A landscape with many peaks, sampled at points; each row gives a point and its height.
A climber steps from a point to whichever of its 2 nearest points has the largest rise for the distance, and stops where none of them is higher. Distance is the straight distance between rows; heights are no part of it.
K_628 (h 0.98): [ 75  70 111  83 117 105  92  81 100 101  71  93  88 103 102  91 101 122
  78  89  90 100  97 106  92  79 109  88 127 123  76  93 112 105 109  80
  79  88 133  94  86  95  81 103  99  97  89  98 101 110 102 131]
K_731 (h 5.82): [125  87  88  90  97 139  71 117  97 112 133  93 117 109  85 142  98 108
  96  93 112 101 106  91  95 111  91 123  92  78  82  92 109 125  81 128
 106 101 100 109 104 114  85  88  82  91 128 110 117 103 112  74]
K_837 (h 3.37): [123 111  81 104  96 103 106 119 102  85 122 109  88 109  95 109 105  89
 112  94 105 112 114  96  95 118 102  96  77 101  89 104 101  87 108 114
  89 112 103  99  91  92 111  94 104 108 109 100  87  88 124 105]
K_92 (h 1.28): [109  65  97  89 123 116 108 120  94 106 123  94 121 123  93 134 100 100
  98  84  91  84  91  99  81 116  82 126 102  86 100  98  96 126  93 138
 108  99 108 117 113 114  60  85  68  98 102  94 140 117 108  92]
K_480 (h 0.71): [ 73  95 104 106 106  87  78  81  93 112  86  98 122  91 101  93 108 110
  90 108 113  85  88 106 105  84  95 111 127 100 101 107 105 107  80  75
 103  87  95  86  90 116  97 106 114 107 101  97 108 106  70  99]
K_170 (h 1.30): [ 88  90 117  89  90  94 110  72 102 104  67  85  74  93 123  58  91 103
  95  92  88 127 108  99 107  76 119  68 101 123 105  95 100  92 140  95
  91 101  99 103 108  92 124  91 114  88  90 107  79 111 103 124]
K_118 (h 5.48): [106 123  86 123 105  72 110 122 100  82 122 134  74 111  78 107  98  93
 132  97 106  90 103 105 100 105 106  99  84  88 131 114  98  84  99  73
  95 110  95  92  78  75 108 112  98 124  73  85  96  70 114  94]
K_829 (h 3.98): [ 99  73 100  78  93 107  54  90  98 118  91  92 134  97  95 130 114  99
 119 103 102  93 118  83  77  81 102 127  92  78  98  89 109 125 115 112
  91 105  90  76  94 120 128  80  94  94 105 118 120 127  71  75]
K_183 (h 1.14): [115  99 113  82  85 122  95  97  92  95  98  75  98  90 106 102 105  97
  88 100 102 115 109  90  98 108  92  99  82  98  95  87  97 106 107 128
 102 105  97 110 126  90 108  84 106  72 118 112  91 112 109  95]
K_317 (h 5.57): [101 115  91 123 103  66 127  91 108 110 107 107 100  99 136  64  90  88
 106 118 106 103  85 112 118 107 111  86 100 101 118 127  78  76 101  96
 113 106  89  88  95 118 103 100 123 109  96  79  91  91  79 113]
K_610 (h 3.72): [115 115  81 110  99 107  88 126 102  87 118 111  95 102  78 130 110  98
 105  97 110 100 106 104  97 114 102 108  90  95  87 102 108  93  94 100
  84 116 101  93  82 103 100 100 104 114 113 101  93  83 117 103]
K_846 (h 1.26): [ 92  97 112  82  94 138  77  71  96 109  94  88 115  92  87 102  95 126
  60  99 104 100  99  96 111  96  93 103 123 108  88  82 120 124  70  90
 121  79 116 117 117  97  81 118  89  83 116 115  92 108  95  78]
K_816 (h 1.34): [ 68 115 117  98  95 116  96  60  90  93  67  94 104  84 113  69 102 109
  76 104  92 110 103  97 111  87 106  72 125 114  82  89 125 101 112  68
 107  81 106 102  96  97 117 115 102  98  93 119  67 103 101  87]
K_232 (h 0.57): [ 79 103 104 107 107 111  99  87 104  78  84 106  76  97 103  82  98 118
  88  88  90 109 104 103 106  82 110  68 120 119  72  95 128  86 107  62
  91  86 127  96  73  88  95 119  94 113  85 106  73  93 122 110]
K_585 (h 1.52): [123  71  93  79  91 114  56  90 116 105  83  75 119  93  95 104 107 101
 103  94  99 115 122  87  97  91 110  95  91  92  72  71 111 116 126 127
  85 109  86  83 110 112 139  70  87  89 115 131  90 116 107  95]
K_518 (h 0.90): [100  95  91  86  92 146  69  71 120 118 103  94 128  93  93  95  93 126
  68  98 109 100 105  87 114  92  98  91 124  95  75  75 126 122  66  87
 125  77 103 106 105  99  90 115  74  89 122 120  82 109  93  53]
K_832 (h 2.14): [ 95 120  91 100  87  88  91  99  91  88  88 111  75  88  94  85 104 105
 113  93  93 107 113  93  97  85 116  80  96 100 100 100 120  89 121  76
  90 106  99  88  81  73 134 109 106 106  86 112  70  86 106  94]
K_495 (h 3.38): [ 65  87 131  77 109  90 118  57  93 110  62  95  88 104 113  58  86 113
  81  98  89 110  88  98  92  77 110  79 123 128 107 101  96 108 121  68
 106  83 109 121 103  75  94 110  99  82  82  88  98 122  80 129]
K_304 (h 4.92): [ 86 112 100 127  94  80 124  95  89 115  91 107  84  89 138  61  88 100
 101 115 100 113  99 119 120  91 114  89 102 114 125 132  81  79 101  97
 111 103  98  95  99 129  98 102 143 110  95  75  89  85  82 126]
K_634 (h 6.82): [105 123  82 115  96  75 101 106 103  99 110 113  99  96 106  90 101  90
 115 108 107  92  95 103 106 103 107  92  95  97 108 119  97  82 103  89
 101 107  87  79  81  99 119 102 113 119  93  96  93  83  92  91]
K_630 (h 4.84): [103 124 107 106  87  86 114 137  81  91 116 115  89 105  89 129 104  78
 135 101  97  91 109  93  85 103  88 125  72  85 144 116  86 104 111 117
  98 113  85 110 110  94 101 102  95 102  75  93 120  94 101  88]
K_322 (h 2.20): [ 94 118 115 100  85 110 122  85  98  95  93  94  73  97 112  80  91 103
  85  94  97 121 104 100 112 103 100  76  99 123 103  98 105  84 102  90
 105  93 116 115 107  74  95 116 112  88  98  97  79  99 113 108]
K_714 (h 1.53): [ 89  93 118  79  93  92 127  81  98 103  79  97  62 103 118  67  83 102
 102  85  88 124 104  94  97  82 115  73  93 114 121  98  90  94 136  90
 101  99 107 107 107  69 110  96 109  85  83  96  94 115 109 126]
K_528 (h 7.73): [ 90 116  89 116  80  78  87 101  85 103  86 105  98  78 113  88 109 100
 112 111 107 100 108 109 108  86 112  94  99  97 108 116 100  89 113  88
  95 108  87  67  83 118 130 100 129 114 102 106  83  87  84 102]
K_682 (h 7.47): [ 87 131 118 118  80 112 113 114  69  84 100 110  62  90  74 108  98 113
  92  96 107 109 113 100 108  99  97 112  91 112 132 106 101  92  85  73
 109  99 112 128 110  70  81 125 125  92  87  91  86  81 124 106]
K_942 (h 3.03): [123 113  87 103  92  91 119 113 113  88 115 106  68 107 107  90  93  79
 121  92  98 118 108  95  97 105 110  79  67 100 109 101 101  81 121 110
  95 115 100  98  99  86 121  94 109 103  97 106  86 100 123 105]
K_276 (h 2.70): [115 118  96  98  89  89 121  90 118  91 104  95  77  99 116  71  91  89
 109  96  99 119 103  95 112 103 108  68  82 102 105  99  97  83 118  96
 103 105  94 100 101  70 121 103 101  94  99 100  78 104 115  98]
K_867 (h 1.66): [104 106 117  90  79 134 107  88 100  91  84  85  89  87 110  87 100 103
  77  97  99 125 109  96 117 111  99  80  95 114  96  89 107  93 106 106
 114  95 107 117 125  83 103  98 110  74 118 113  76 103 111  99]
K_561 (h 1.83): [ 93 105 117  99  91 102 134  77 110  92  89 107  60  99 119  61  81  99
  94  90  95 128 102  97 111  90 113  57  99 122 116  98 107  81 120  71
 107  89 118 115  99  67  99 110 106  91  87  96  77 104 115 114]
K_363 (h 2.08): [106 114  98 102  90 102  98  73 124  97  87  85 116  81 122  64  96  94
  87 110 100 116 104 100 129 104 103  65 108 102  77  88 105  85 104 103
 118 101  84  90 112 103 124  95  98  93 117 117  62  99  94  87]
K_94 (h 1.71): [105  91  91 100  98  96  82 121  96  91  91 109  72  98  93 105 105 100
 107  85  99 113 121 107  88  92 112  91  90 113  83  95 108  87 121 102
  61 104 118  79  73 110 110  94 112 117 104 107  86  95 123 130]
K_63 (h 1.20): [ 90  87 112  95  97 101 103  71 113 100  59  81  86  90 113  64  96 105
  90  96  86 122 109 100 108  80 118  60 109 118  73  77 113  93 138  97
  87  95 109  94  99  98 121  88 102  92  97 120  69 110 109 115]
K_810 (h 1.04): [103 100  80  83 106 117  72  64 132 120 115 100 136  98  99  83  91 125
  80 103 108  91  98  81 110  89 105  86 124  90  70  73 131 117  73  70
 131  77  98  99  90  83 106 113  62  96 107 112  82 111  88  46]
K_23 (h 3.24): [108  82 110  97  84  97  85 100  99 111  80  77 114  90 115  95 107  82
 103 116 101 112 112 106 106 104 100 106  82  97  98  96  79  99 119 139
  89 117  80  85 126 138 126  64 118  90 120 112  95 110  89 117]
K_556 (h 1.23): [ 96  83 110  84 106  97 107  86 101 105  80  94  84 100 107  84  96 106
  87  90  96 102  97 104  96  90 103  89 113 112  90  96  99 100 114  95
  90  91 115 104  97  93  93  97  99  87  92  94 102 111 101 121]
K_484 (h 1.73): [114 111  96  81 103 100 100  96 101 100 113 106 114 106  63 111 101 113
  97  99  96  81  92  81  95  95  94 108 104  84 105  89 118 121  73  73
 119  82  96 121  98  58  95 120  62 100  87 103 109  98 104  62]
K_271 (h 0.45): [ 89 103  99 135 119  81 141 114 106 106 120 116  85 107 127  85  92  96
 108 111 104 101  82 119 112 115 104 103 104 118 120 129  68  80  70  99
 104 106 105 104 104 117  72 112 127 116  95  61 116  86  95 132]
K_587 (h 1.76): [108 111 104  94  99  97 119  81 110  97  98  99  95 100 102  77  95  99
  84 102  97 101  87  92 113 105  94  83 107 111  95  97 101  97  94  87
 116  89 106 112 108  65  93 117  91  87 103  98  90 105 101  92]
K_39 (h 1.17): [105 105 104 120 106 100 141  97 119 112 112  98 110 103 129  81  90  78
  90 119  99 107  79 107 124 138  90  99 102 108 101 109  76  86  79 123
 126  99  94 110 124 113  84 100 116  94 122  77 100 102  76 105]
K_804 (h 5.04): [118  77  92  83  93 126  64 119  95 109 125  96 131 108  89 150 106 102
 107  92 103  96 113  91  74 104  96 130  86  73  93  92 112 129 103 131
  94 103  93  94  99 124  99  79  77  91 117 114 129 110  98  71]
K_198 (h 2.46): [100  92  92 108  98  86  90 118  94 108  98 107 104 100 110 117 109  85
 114 108 106  99 106 111  93 105 105 119  88  96 102 113  82  93 114 130
  78 110  96  75  96 147 106  82 124 112 111  97 112  98  92 119]
K_626 (h 0.46): [103  82 103 101 119 114 103 113  91  96 113 104  97 111  76 134 102 115
  92  95 101  79  88 110  90 105  88 122 110 103  92  99  93 113  69 105
  98  97 116 115 105  91  55 107  93 102 102  92 125  98 115 107]
K_535 (h 2.75): [104  76 101  91 107  93  83 117  91 106  90  95  93 107 101 122 110  92
 100  94 100 101 108 104  83  98 100 117  96 106  94  99  89 100 116 124
  69 109 113  84  94 130  93  83 114  99 110  99 120 110 101 131]
K_756 (h 0.72): [105  87 116 100 115 112 129 133  80  97 117  99  89 117  78 142  99 103
 106  93  91  75  88 106  77 114  80 132  96  92 112  98  85 116  76 122
 104 105 116 132 122  84  51 105  92 100  96  90 135  98 124 111]
K_948 (h 1.18): [115 100  81 114 113 111 113 140  98  83 143 117 117 117  60 156 105  92
 117  95  99  82  95 102  87 121  87 127  84  74 107 101 104 113  76 114
 107 106  88 118  93  98  80 108  58 124  92 102 124  84 118  71]
K_929 (h 2.47): [109  97  99 108  94 105 101  76 135 108  87  85 126  93 123  62  96  84
  77 113 104 113  98  99 130 116  91  74 108 102  78  83  88  94  97 119
 123  98  85  92 122 124 115  83  90  91 125 109  71 106  85  93]
K_761 (h 1.68): [ 81 113 103 100  87 117  83  68 109  95  70  85 120  76 121  65  97 111
  84 106  95 118 115  97 119  92 105  66 116 105  71  81 128  91 115  83
 111  93  88  92 104 101 137 102  98 102 104 136  55  97  99  77]
K_555 (h 2.35): [ 83 136 106 110  74 121  73  91  84  98 100  91 125  74  84 112 113 119
  83 109 113 103 112  95 111  90  92 114 102  87 110  96 121 107  72  73
 127  83  84 105  98  96 116 121 110 100 119 118  85  78  84  58]
K_560 (h 3.97): [ 71  77 124  70 118  72 115  67  92 115  64  95  92 112 107  71  87 110
  96  97  87  88  81  92  83  77 108 100 128 113 116 107  86 111 124  76
  91  94 108 107  96  79  94 100  95  84  79  77 121 124  68 136]
K_67 (h 1.02): [ 61 103 107 107  97 103  82  71  87 100  71  99 112  86 106  85 105 121
  81 107 102  99  99 110 106  81 106  95 129 108  87 103 123 101  92  63
 105  79 102  93  86 112 105 114 111 107  94 111  84  97  82  95]
K_836 (h 0.44): [ 90  94  96  98 103 107  78  88  99 103  96  93 116  92  91 106 108 119
  85 101 110  88  98 104 104 100  91 109 118 102  86 100 109 108  79  89
 106  94 104  96  94 106  86 109 101  97 106 100 101 101  91  90]
K_812 (h 0.66): [ 96  66  93  96 131 107  86 113  99  94 107 110 103 116  77 129 106 122
  95  93 103  72  88 110  86  98  99 121 118 104  84  92  91 110  81 100
  82  96 123  94  91 105  66 104  85 107  94  94 129 104 111 120]
K_96 (h 4.34): [ 81 111 120  98 101  70 116  98  70 100  95 128  77 109  80  89  83  99
 121 102  96  81  97  93  80  75 106 113 103 100 155 114  80 109  97  62
 102 100  98 118 101  61  93 122  99 100  54  76 119 100  97 121]
K_872 (h 0.29): [ 89  90  90 111 120  94  93  99 113  86 101 112  95 102  93 102 101 113
  89  97 105  90  87 119 108 102 103  88 124 112  72 101 103  89  82  84
  93  95 116  89  85 105  80 111  95 118 103  90  96  93 113 114]
K_770 (h 0.38): [ 81 101  96 108 108 101  93  81 111  96  78  96  95  90 115  67 100 114
  80  98  97 105  98 110 116  90 109  60 132 112  57  94 125  81 103  69
  96  85 116  84  76 111  97 112  92 113  94 111  67  91 107  99]
K_498 (h 3.95): [ 86 107 125  90 103  82 115 114  79 107 100 115  69 112  97 101  87  95
 121  94  94  90 103 100  78  84  98 113  91  99 145 110  76 107 113  94
  89 107 110 110 106  74  78 104 103  94  65  80 127 106 106 126]
K_207 (h 4.40): [ 73  88 110  84 115  63 112  73  95 105  80 110  85 113 109  70  91 108
 108  98  90  91  84  97  88  71 113  82 125 111 108 109  94 105 117  65
  87  92 105  93  90  81  97 102  94  99  69  83 107 118  81 128]
K_515 (h 5.23): [ 99 123  99 137 100 111 138 121 105  86 123 112  60 101 106  95  90  98
 101  99 103 120 110 108 116 119 101  94  93 118 110 105  96  74  76  87
 107 103 119 121 102  80  91 122 135 111 102  80  82  77 126 111]
K_315 (h 1.50): [104  86 106  93 110 102  96 111  89 106 112  92 122 109  95 129 104  95
 102  99 103  79  89 101  85 111  85 132 103  89 105 111  87 117  92 125
  99 101  98 105 110 123  76  92  88  93  98  94 143 110  86  97]
K_468 (h 1.46): [112 109  88  82 108  97 106  78 124  94 108 101 107 106  96  80  96 102
  89 100  96  91  86  84 107  98  97  74 116 101  83  89 115 105  91  79
 116  87 108 101  95  65 100 112  66  96  96 106  86 106 100  76]
K_383 (h 4.26): [109 114  92 122  98 111 123 113 112  92 115 100  85  96 109  95  97  96
  89 102 104 117 101 111 118 121  99  90  97 117  85  99  97  77  80 105
 102 101 113 106 100 101  93 109 127 101 120  89  82  86 114 111]
K_214 (h 5.95): [100 111  83 132 111  72 116 119 102  78 118 133  62 104  96  89  95 105
 114  96 115  95  99 116 112  98 115  87  96 108 112 111  96  76  86  62
  93 106 106  97  75  82  95 118 106 129  75  80  84  70 123 114]
K_859 (h 1.08): [110  66  97  81 135 100 120 125 105  93 115  98 110 129 103 119  95  94
 106  76  83  80  84 104  73 107  85 108  95  95 104  99  94 116 118 126
  97 101 115 114 100  96  63  93  59 101  83  94 142 121 110 108]
K_366 (h 5.38): [ 92 106 100 108 111  76 109 108  98  88 104 119  75 103  93  92 100 102
 115 103 103  87  92 109  98  91 110 100 105 109 116 118  88  92  92  71
  89 103 106  93  85  90  91 112 107 113  72  80 107  92 106 120]
K_986 (h 6.14): [107 105  80 119 116  70 119 105 118 100 114 109 103 106 125  77  97  80
 108 111 102  94  81 111 111 109 107  89 100 100  96 122  88  83 107 104
  99 104  96  84  85 122 104  98 107 125  95  86 101  95  92 111]
K_45 (h 4.89): [ 84 105 107  92 109  67 106  89  90 100  91 112  98 106  98  87  96 104
 108 102  97  86  88 101  93  88 108 104 109 103 124 117  94 102 101  78
  96  96  98  96  95  85  93 107 106  97  71  86 115 108  86 111]
K_679 (h 3.56): [113  96 101 102 105 108 122  98 116  97 104  94  91 104 113  94  97  91
  89  95 101 112  94 102 109 116  95  89 100 113  82  94  93  91  98 118
 100 100 110 107 108 101  89  94 108  91 119  90  94 105 104 109]
K_223 (h 5.43): [105 124 104 115  88  96 106 128  78  89 117 114  77  96  72 126 106  97
 118 103 107  95 106  94  92 107  92 117  78  92 120 108  97 102  94  93
  93 108  95 108 103  82  96 106 107  99  91  93 106  80 116  93]
K_401 (h 2.04): [110  83 111  93 109  94 109  76 125 115  81  76 119 102 125  64  97  86
  81 110  96 109  86  99 121 116  94  86 101 105  90  87  80  98 116 122
 110 103  89 101 121 118 107  73  99  86 115  95  90 119  84 106]
K_886 (h 4.27): [108 108  88 107  95 124  73 125  91  89 116 105  91  99  64 138 112 117
  95  92 107  96 110 101  99 107  94 122  98  94  87  98 114 108  76  95
  97 104 112 103  91  95  89 107 101 107 117 103 101  83 123  91]
K_483 (h 1.51): [119 100  86  87 113 100  98 115 107  92 125 113 110 114  60 122 103 112
 111  95  93  78  93  82  89 100  99 110  92  84  97  88 120 122  83  83
 105 101 103 108  84  65  93 114  53 112  84 105 114  91 114  65]
K_702 (h 5.17): [104 123  86 109  96  63 101 125  98  85 114 144  75 108  79 113 100  85
 140  98  93  87 104  94  87  95 109  97  73  84 130 116 105  97 120  83
  87 117  93  83  74  79 129 106  88 125  61  94 100  86  95  92]
K_60 (h 1.40): [ 92  94  95  98  93  95  84  71 120  99  62  85 107  88 112  64  98 107
  90  95  89 119 114 102 109  78 114  62 118 111  61  81 120  95 126  90
  95  93 102  86  88 113 131  93  93 104  99 127  63 102 104  97]
K_129 (h 0.21): [103  95  89  94 103 101  78  93 106 108 102  95 118 102 100 107 108  97
  98  99 104  97  99  99  98 101 100 108 103  90  86 100 104 106 100 109
  93 101 100  86  92 117 103  87  99  99 113 103 108 108  91  94]
K_980 (h 1.65): [124 104  86 111  99 128 127 113 113  97 148 105 118 116  91 122  95  83
 101 103  97 101  88  95 107 136  82 102  95  87  88  97  99 101  73 132
 130  99  92 125 118  92  83 106  82 101 114  95 107  97 109  73]
K_581 (h 2.15): [ 89  98 105 109  99  85  91 104  85 117  95 100 106  96 109 110 110  97
 105 112 107  90  97 115  97 101  93 125 101 102 113 121  80  95  94 115
  87 103  94  91 100 137  93  94 129  96 106  87 122  98  79 122]
K_892 (h 3.11): [110  94 117  84 103 102 126 114  86 107 112  88 111 114 107 109  93  85
 103  93  86  91  84  93  85 113  85 121  93  95 125 105  85 114 109 128
 114 102  95 129 127  94  75  92  81  77  90  97 130 116  93  96]
K_417 (h 3.74): [117 111  64 137 103  89 111 119 118 105 120 107 109 101 126  90 102  84
 109 106 109 112 101 114 112 121 110  87  92 100  87 111  92  73  97 126
  98 111  91  80  86 141 114  96 127 134 124  97  82  82 105 118]
K_460 (h 2.98): [109  99  93 111  97 117 108  88 125 106  95  91 114  99 122  83  94  95
  74 106 103 110  91 107 123 124  90  83 114 108  75  91  94  86  85 116
 110  92 104  98 115 119  92  99 102  91 128  94  81 101  92  99]
K_831 (h 2.60): [126  92 115  78 102 120 127 106  89 111 113  86 117 108  93 119  93  97
  96  90  81  86  90  85  82 112  77 117  95  87 117  92  98 135  93 125
 131  96 101 147 130  77  65 105  69  80  91 104 135 117 100  71]
K_159 (h 6.72): [ 92 108  99 113  86  88  83  92  96 106  76  87 113  77 119  80 106 100
  95 114 104 105 105 116 114  88 105  89 108 104  90 101 103  88 108 102
  97 101  89  76  94 137 123  95 128 109 113 113  77  92  89 103]
K_452 (h 0.74): [ 97 111 106 126 102  98 131 111  97 107 117 101  95 103 117  99  97  92
 102 117 106 104  89 109 114 128  89 117 101 110 116 121  76  84  73 119
 108 105  98 116 116 115  78 104 131 100 110  72 114  88  91 119]
K_711 (h 0.75): [ 78  84 105  94 119 100  99  82 104  82  83 106  81 101  94  84  96 126
  88  90  97  88  92 106  96  78 112  76 128 121  78  93 121  97 100  58
  87  84 124  95  82  76  84 118  86 106  76  97  88 100 109 116]
K_795 (h 3.44): [ 92  69 112  79  89  99  68  84  92 120  70  89 114  86 105 112 113  92
 112 103  94  99 112  93  87  85 103 117  98  93  99  87  93 118 127 126
  80 106  86  74 107 122 133  73 111  84 104 116 115 124  71 105]
K_765 (h 1.35): [120  87  80  93 119 108  95 137 104  91 133 118 118 122  60 145  99 102
 117  83  98  77  99  90  79 105  92 119  87  74 103  97 118 122  98 101
  95 106  98 106  81  83  92 101  47 120  87 107 126  96 119  70]
K_190 (h 1.00): [110  96  95 115 113 108 129 141  95  92 136 109 106 118  76 147 104  93
 112  95  97  82  92 104  87 123  79 131  92  84 112 104  94 107  80 122
 106 107  96 128 108  95  65 107  78 114  94  94 128  92 116  93]
K_749 (h 2.68): [110 115 102  91  90  89 105 107  96  94 103 102  88 101 101  98 101  86
 120 102  98 102 100  90  91 101 106  95  76  91 119 106  92  98 124 109
  93 111  88  93 108  81 122  94 100  91  89 103 102 104  99  92]
K_944 (h 0.94): [102  72  89  85 130  82 117 130 112  91 111 111  97 127 104 117  99  86
 116  83  90  84  86 109  77 106  96 105  87  94 103 109  93 103 129 120
  69 105 109  94  87 112  80  92  70 118  77  91 134 113 108 119]
K_534 (h 4.45): [102  75 102  82  98 104  64 113  96 108  98  95 129  98 100 144 111  87
 120  97 100  94 114  91  72  95  96 131  83  75 108  98  97 121 120 134
  83 105  93  81  99 135 114  74  88  94 108 111 132 118  79  90]
K_598 (h 1.64): [106  95 116  97 110  87 136  83 119 116  98  89 112 106 132  66  87  76
  90 113  95 106  77  98 118 125  95  86  98 106 104 107  74  93 112 123
 121 103  87 111 121 108  99  83 102  85 109  87 102 112  76 108]
K_157 (h 6.22): [100 121 109 112  93 109 108 121  79  88 109 108  72  93  64 123 105 110
  98  95 109  99 106 104  99 110  89 114  92 102 114 101 102 102  78  87
  99 101 112 124 101  74  82 120 106  96  98  93  99  79 123  97]
K_623 (h 1.79): [ 77 120 109  99  80 140  70  78  88 100  94  84 123  77  93 105 104 123
  70 108 106 106 109  95 110  95  91 111 113  96  96  88 125 113  72  80
 125  77 100 112 111 104 102 117 109  92 122 118  87  97  91  62]
K_967 (h 3.96): [ 85 126 116 104  97  74 110 102  63 102  92 120 105 105  82 105 100  94
 124 112  99  78  93  97  85  90  95 133 101  88 159 119  81 109  84  73
 112  95  84 116 108  76  94 123  95 107  66  84 125  97  82 100]
K_796 (h 4.79): [101 116  81 130  96 111  86 108 103 106 110  96 119  83 108 114 109 101
  90 111 119 102  98 116 118 112  89 110 112  95  81 109 103  83  66 111
 113  99  89  87  92 137  99 101 126 114 134  96  87  80  91  98]
K_89 (h 2.92): [ 89 132 100 105  77 104  74 104  79 102 104 108 122  85  66 126 111 108
  96 115 114  93 102  91 100  92  90 130  99  81 122 100 115 108  67  66
 117  87  82 106  91  86 113 120 107 103 107 111 106  80  85  66]
K_146 (h 4.29): [ 97 101 109 119  97  79 116 106  91 119  88  94  84  94 135  75  91  89
 111 114  97 116 105 116 114  97 116 100  87 112 128 128  69  80 109 124
  91 117  94  91 111 139 110  88 143 105 103  85 100  94  87 134]
K_725 (h 1.77): [116  73  86  80  95 128  50  91 112 119 105  84 131 101 100 110 101 108
  97  93 110 109 117  82  97  91 108 107  91  82  77  76 119 119 107 118
  97 106  91  88 107 115 123  73  78  89 118 122  99 119  97  72]
K_936 (h 1.92): [104 117  88 102  91  95  81 120  95  82  99 112  68  94  78 110 105 102
 112  86  99 109 123  99  95  91 117  87  88 104  94  93 123  86 122  76
  76 113 110  84  70  84 121 108 106 119  97 111  76  78 126 106]
K_128 (h 3.73): [110  88 109 106  90  87 107 104 102 110  81  85  94  98 125  81  99  87
 108 113  99 123 114 110 116 102 111  99  81 113 107 100  75  86 123 138
  85 118  87  91 117 141 121  73 134  98 116 104  88 104  94 132]
K_264 (h 2.07): [124  99 103  90  96 130 122 102 102 102 130  91 117 108  94 116  98  90
  92  98  94  93  89  87 102 122  79 107  88  89  97  93  96 118  78 131
 135  93  96 131 133  90  79  99  73  79 113  98 115 111 104  69]
K_102 (h 4.97): [123  98  87 102  95 134  83 129  92  92 126 101 102 107  71 151 110 104
  96  89 106 101 110  97  88 116  91 123  85  88  85  97 113 116  82 123
 103 105 102 110 101 102  82  96  93  96 124 101 108  89 124  86]
K_26 (h 3.50): [ 83 124 109 106  94  86  93  97  70  97  96 115 109  95  65 115 114 111
 105 113 108  76  94  89  95  85  97 132 107  88 132 106  95 110  69  63
 105  91  89 113 100  75 100 125 102 108  84  99 119  91  86  83]
K_652 (h 5.68): [ 98 104  91 122  91 109  70  95 103 105  88  85 127  78 112 104 106 102
  84 110 115 113 113 115 118 104  98 100 107 101  75 101 110  89  87 111
 104  95  92  81  95 145 111  90 119 105 132 117  81  89  93  95]
K_65 (h 3.53): [ 96 102 120  86 108  89 130 110  87 106 104  97  90 115 107  99  94  87
 109  98  91  92  94  99  80 102  90 117  95 100 131 108  80 107 111 110
 104 107 102 121 118  83  79  96  99  82  81  85 129 113  98 111]
K_231 (h 1.22): [103 104  76  74 110 106  75  74 132 103 104 100 125 103  92  82  95 117
  91  95 102  91  97  80 107  87 111  76 121  94  63  73 131 111  96  74
 113  86 103  88  82  75 119 110  65 103  99 113  79 105 101  65]
K_800 (h 3.07): [106  71 111  81  96  88  84 104  95 112  72  92 100 101 110 112 108  86
 117  95  87 102 110  99  77  87 109 108  87 100  98  93  88 109 139 135
  67 109  98  81 101 128 117  68 111  96 102 106 112 119  89 126]
K_629 (h 2.38): [104 114  88  95  81  86 100  82 111  92  87 100  88  92 110  70  98  97
 112  99  96 109 106  92 106  86 117  71  88 101  95  92 107  88 129  85
  91 109  88  86  95  74 146  98  99 100  89 117  71 103 105  96]
K_197 (h 2.64): [111  81 108  88  85 117  74  94 103 107  93  75 129  89 106 111 109  89
 101 108 106 108 114  92 100 107  94 118  83  84  99  91  91 112 106 133
 101 111  75  93 130 128 126  70 100  77 121 120 106 115  82  86]
K_637 (h 1.48): [104  83 101  93 104  91 103  99 101 102  82  91  77 100 108  88  99  95
  99  90  93 120 105 108  96  92 114  87  96 114  85  96  94  92 123 112
  73 104 111  89  94 111 106  86 114 102 104 101  96 110 113 133]
K_961 (h 4.39): [115 119 102  98  87  99 123 134  92  86 119 100 103 106 102 122 101  70
 131  99  92 102 110  84  83 112  89 115  64  80 138 115  93 104 132 134
 105 117  76 111 117  98 116  88  84  91  85 104 110 103  97  81]
K_747 (h 2.02): [105 122  96  89  95  94  96  93  99  99 111 104 108 104  85 100 103 102
 106 102 100  92  89  87  99 104  94 107  93  88 106  98 108 104  92  85
 110  96  88 103  96  74 111 112  84  95  94 107 106  99  93  70]
K_499 (h 0.80): [100  80  96  92 120  93  94 122  95  91 108 113  97 116  88 126 107 101
 113  94 100  75  91 104  79  97  96 126 101  98 103 103  94 107 104 106
  76 107 113  93  88 105  74  96  87 108  91  91 132 103 111 122]
K_903 (h 4.16): [105 116  72 139 106  99 110 114 108 103 123 105 114  99 121  97 105  92
 101 114 117 101  95 119 114 123  99  95 106  99  85 113  94  73  75 110
 109 103  88  87  86 127  98 107 123 124 124  92  85  79  95 108]
K_82 (h 2.34): [111 117  98  89  83  99  81 108  90  93 105 104 105  93  80 119 111  93
 121 102 103  91 108  82  89  95  94 115  83  81 114  99 107 111 109 102
  98 111  85  92  97  85 123 100  97  95  99 113 108  97  96  73]
K_951 (h 0.16): [ 79  95 103 118 114 101 104  88 111  98  83 101  99  91 119  76  95 112
  74 107 101 103  90 122 118  97 101  76 135 122  73 104 105  83  90  80
  99  88 117  90  83 122  82 108 109 111 106  93  85  90  99 117]
K_728 (h 1.80): [ 84  82 108  92 107  90  77 102  87 119  93  92 125  99  95 125 112  94
 104 106 100  80  96 102  87  93  90 137 108  90 109 111  88 111  99 114
  89  99  96  88 103 134  86  85 110  96  98  92 137 111  71 109]
K_644 (h 6.13): [ 86 123 110 130  92 103 125 107  86  84 108 114  53  93 103  92  90 111
  96  98 103 117 114 111 116  99 106  88  94 116 122 111 105  78  83  64
 102  98 112 117  96  85  92 123 128 106  90  86  78  76 124 115]
K_359 (h 2.18): [104  89 103  83  79 118  60  80 107 110  98  76 137  85 102 107 110 106
 101 111 108 108 117  83 102  93  99 114  90  84  98  84 108 113 103 113
 106 105  68  91 121 112 133  78  98  82 123 126  98 110  87  68]
K_778 (h 0.47): [ 87  73 101 101 130  89  91  91 105 100  95 102 101 112  94 102 101 121
  87 101 102  79  78 113  96  93 102 105 132 113  85 106  94 100  83  82
  90  91 117  91  85 110  71 104  93 108  90  87 119 104  96 122]
K_536 (h 1.21): [134  73 104  74  91 118  89 100 112  99  87  75 105 103 103  97 104  89
  95  92  95 121 114  90  95 105 101  88  79  96  79  78  97 106 125 140
  92 111  94 102 119 107 123  68  97  79 123 120  91 119 118 109]

For each start below, name the point where the climber stops.
K_197: K_528
K_499: K_731
K_765: K_731
K_936: K_731
K_846: K_96
K_980: K_96
K_951: K_731

Call two points neighbours if one is among the 2 nearest of the other. Go from one point of each pair to the other, from neighbour to neighbour, staying as high as possible. Name the lowest point that can't be avoided.
K_322 / K_929: K_63
K_528 / K_214: K_702
K_929 / K_528: K_183
K_96 / K_761: K_190
K_682 / K_731: K_749
